Each scene shows the same named points in several views. A view is turned or mirrored, shifted and resized as a whole, has a little noise and may leave points out.
In the rows, zero is written as 128.

Scene 1
View 1
gelo: [121 129 143 138  95 115 122 131 140  77  91  95  99 175 116 128 154 140
 157  76  93 168 107 151 118]
dapur: [169 144 145  99 188 157 175 180 163 117 130 161  56 149 158  79 140 124
 139  76 113  95  85 171 187]
resa: [162 163 160 119 114 131 135 171 176  93 102 112  96 176 128  89 171 106
 130  94 122 106  56 161 100]
tum: [153 149 155 116 136 149 147 178 154  87 130 144  55 165 144 103 160 140
 137  70  93 116  80 170 162]
zisa: [130 124 146 118 148 152 154 167 125  76 145 159  32 157 151 123 144 172
 154  51  66 146 119 172 207]
dima: [152 146 150 102 169 155 170 185 155  88 144 163  41 155 159  87 147 142
 145  69  98 110  93 175 183]
lazop: [134 112 127 135 132 119 134 115 140 120  75  96 113 162 119 122 131 129
 159  75 106 163 117 142 147]
Niri: [127 153 161 119 103 133 140 176 147  44 135 135  51 174 138 109 170 150
 148  72  85 139  90 171 130]
Kazi: [121 115 129 125 144 119 149 125 138 100  91 110  97 159 130 113 129 137
 169  75 104 165 129 150 151]
bavab: [140 159 153 121 102 106 134 147 178  81  78  85 124 179 118  84 162  94
 149 108 138 129  73 149  56]
Gubek: [150 130 145 123 144 150 144 161 140 105 125 141  58 160 141 119 148 150
 141  60  83 131  97 165 190]
Zis: [153 179 162  95 138 123 166 183 195  72 107 122  94 170 143  48 164  87
 143 112 150  91  59 166  69]
gomi: [100 146 147 119 101  96 146 140 154  36  93  96 100 176 127  93 152 126
 176  95 118 166 117 153  67]
konim: [151 125 128 126 146 118 140 120 161 138  65  91 130 161 120  98 131 102
 154  90 132 139  99 141 125]
Ripiv: [125 126 134 114 154 121 162 138 149  89  99 120  89 158 139  95 131 129
 168  82 113 149 123 155 140]
les: [134 145 145 100 162 131 173 166 158  75 121 141  67 157 151  77 141 127
 161  84 115 126 105 166 140]
View 2
dapur: [ 81  72 100 154  95 141 106 112 131 169 117 134 104 128 132 161  96 161
 168  77 101 159 127  79 130]
Kazi: [111 107 127 164 139 154 133 176 140 149 147 155 118 149 122 162 147 133
 134 134 118 164 113 128 141]
lazop: [107 118 128 157 132 142 136 197 143 139 141 147 114 153 108 148 157 139
 129 135 106 162 111 136 136]
tum: [110 109 112 144 116 140 113 125 129 184  94 128 110 130 130 165 118 145
 148  82 104 171 145 113 138]
Gubek: [120 108 102 165 124 150 130 140 137 176 111 138 107 150 127 160 113 147
 159  86  93 178 136 118 129]
gomi: [110 129 161 120 148 142 109 163 123 163 118 145 132 114 131 184 180 109
  96 149 152 151 133 137 171]
zisa: [139 100  94 185 142 172 136 123 137 192 123 152 111 156 146 175 101 136
 169  87 101 187 139 118 131]
resa: [ 83 123 138 105 101 110  98 151 123 163  81 112 113 111 108 156 153 147
 117  98 114 149 142 117 149]
dima: [101  84 102 157 113 151 110 104 128 185 109 137 109 129 142 173  98 147
 163  77 109 168 139  91 136]
Niri: [130 129 127 136 140 148 115 125 123 197  87 132 120 125 137 182 138 124
 130  94 123 174 156 132 154]
bavab: [ 74 128 163  93 110 109  94 179 122 142 100 121 123 103 102 158 187 133
  91 137 135 136 127 126 163]
les: [ 92  87 124 146 119 148 105 124 127 169 123 144 118 119 139 177 125 135
 141 108 129 156 129  96 150]
konim: [ 76 106 136 136 108 124 119 197 139 123 139 137 113 137  98 140 162 150
 124 136 108 146 104 118 139]
gelo: [126 142 139 140 146 141 131 184 133 163 114 140 121 143 115 163 168 125
 115 129 117 167 133 153 150]
Ripiv: [ 96  93 127 156 128 151 119 156 135 150 145 153 117 135 128 168 140 135
 137 129 124 157 115 110 145]
View 3
resa: [133 163 114 152 137 142 135 168 155 148 132  85  77 116 131 151 139 143
 132 129 135 108 118 137 113]
dima: [132 148 106 134 150 174  97 162 150 128  59 134 122 165 142 178 129 182
  96 190 130 147 122 179 113]
Ripiv: [115 138 109 109 102 156 107 135 143 145 108 143 110 173 152 138 116 145
  96 115 132 129 119 168 146]
gelo: [130 132 111  89  89 137 141 142 129 166 100 105 116 135 150 154 134 122
 142  89 147 101  86 150 159]
Niri: [143 132 104 118 118 145 121 160 133 144  56  98 108 141 141 169 146 150
 152 152 139 114  81 148 140]
gomi: [127 123 102 121  77 127 112 138 132 143 105 108  70 161 143 112 135 120
 160 100 130 101  78 122 168]
bavab: [126 152 111 148 106 127 133 154 151 151 158  88  54 126 133 115 137 118
 148  91 129  95 110 118 136]
zisa: [132 132 107  87 126 173 110 149 134 145  33 141 160 169 155 195 128 172
  97 167 144 142 103 195 137]
Gubek: [131 147 113 100 134 166 126 155 141 153  71 126 146 145 150 190 129 164
  98 148 144 133 116 186 124]
Kazi: [116 134 110  86  92 152 120 130 136 158 105 141 127 165 155 145 117 135
 101  95 140 123 110 171 156]
les: [124 142 105 137 122 160  96 150 149 131  91 134  98 172 142 145 124 160
 107 154 126 135 117 160 131]
konim: [110 157 118 111 104 147 136 138 153 164 167 127 103 139 149 133 114 129
  90  72 137 116 138 160 134]
Zis: [129 162 106 190 138 142 105 168 163 125 144  95  37 142 123 117 136 149
 134 150 117 115 125 117 110]
View 4
Gubek: [108 105 108 131 152 161 159 116 132 143  90 103 189 132  93  99 158 138
 163 109 146 126 147 150 164]
tum: [106  81 119 146 145 155 150 111 144 150 106 107 154 125  86 110 159 127
 184 116 135 109 150 171 156]
dima: [104  65 135 134 154 156 157 112 144 150 101  64 148 154  92 120 152 118
 190 114 162 118 152 159 161]
Kazi: [ 79 147  80 118 153 130 169 129 133 138  98 157 173 136 159 111 156 100
 113 117 148 137 151 165 177]
dapur: [125  68 139 143 153 161 172  93 145 159  86  58 127 155  99 127 165 111
 175 128 168 145 140 145 148]
zisa: [ 86  97 109 105 164 158 151 136 128 132  92  75 217 154  94  98 136 140
 175  89 166 115 160 152 185]
resa: [112  91 110 179 126 140 152  95 158 165 120 170  97  93 108 123 184 103
 164 145 102 106 139 197 135]
konim: [112 151  83 153 139 134 185  97 142 157  91 182 120 115 166 123 187  87
  95 147 130 161 132 162 148]
gomi: [ 42 125  79 138 137  99 140 142 156 141 142 208 126 112 168 127 155  73
 138 124 114  82 166 226 178]
bavab: [ 88 119  90 177 123 113 153 105 163 163 134 222  78  88 153 132 186  73
 133 154  94 105 144 217 142]
Zis: [ 97  64 132 184 125 118 152  92 175 173 139 152  42 116 131 151 181  63
 175 158 117 101 146 216 135]
Ripiv: [ 81 123  97 124 151 129 169 123 140 144 102 136 144 147 158 124 159  86
 126 123 157 137 151 168 173]
gelo: [ 73 146  68 136 139 130 148 133 139 138 115 204 178  98 138  99 161 116
 129 116 108 105 154 190 171]
lazop: [ 94 163  70 130 147 137 174 118 131 141  89 180 173 119 158 105 170 107
  99 126 133 148 141 159 166]
View 5
Zis: [ 88 119 107 192 127 115 112 128 102 189 132 171 186  98 127 109 126  46
 164 105 157 153 132 101 115]
Niri: [104 187 156 158 120 118 100 121  86 170 107 115 142 159 134 126 102  82
 178 149  80  96 140 113 121]
konim: [ 84  91 120 117 151 162 122  77 111 142  87 135 153  99 167 119 133 145
 121 113 128 150 130 137  95]
dapur: [110 114 147 160  99 112 113  93  88 176  86 199 119 185 204 115 124  96
 189 109  88 164 126 111 155]
zisa: [118 179 180 133 116 124  98  92  74 150  79 148  93 216 183 133 104 134
 192 143  45 115 126 122 145]
dima: [114 147 159 163 103 109 104 102  81 173  92 181 116 196 184 121 115  92
 197 121  77 143 126 110 153]
lazop: [ 91 128 143  99 158 168 113  74 102 127  79 110 132 128 162 130 121 170
 126 134  97 123 129 142  95]
gomi: [ 95 180 132 151 176 154  93 116  95 142 133 110 166 104  86 136 113 119
 145 135 137 105 126 119  88]
Gubek: [106 146 163 129 108 124 111  91  89 159  75 138 116 182 191 123 112 118
 173 139  59 121 136 126 133]
bavab: [ 79 122 108 153 150 142 115 115 113 165 122 113 192  68 115 117 123  86
 128 123 152 127 139 120  83]
les: [108 151 145 163 136 129  99 103  85 160 109 173 131 162 150 126 119 109
 178 115 109 143 121 112 134]
tum: [103 148 153 152 103 112 110 107  91 174  91 144 133 169 175 118 111  85
 179 135  75 123 138 115 134]
Ripiv: [104 141 144 136 157 151 102  87  90 139 100 158 128 150 151 130 123 147
 156 117 113 142 120 125 118]

Which points are out of place in each view (at most two, in the order of its rows)? Write none if all are in place.
view 1 | zisa, Ripiv
view 2 | bavab
view 3 | dima, Niri
view 4 | none
view 5 | lazop
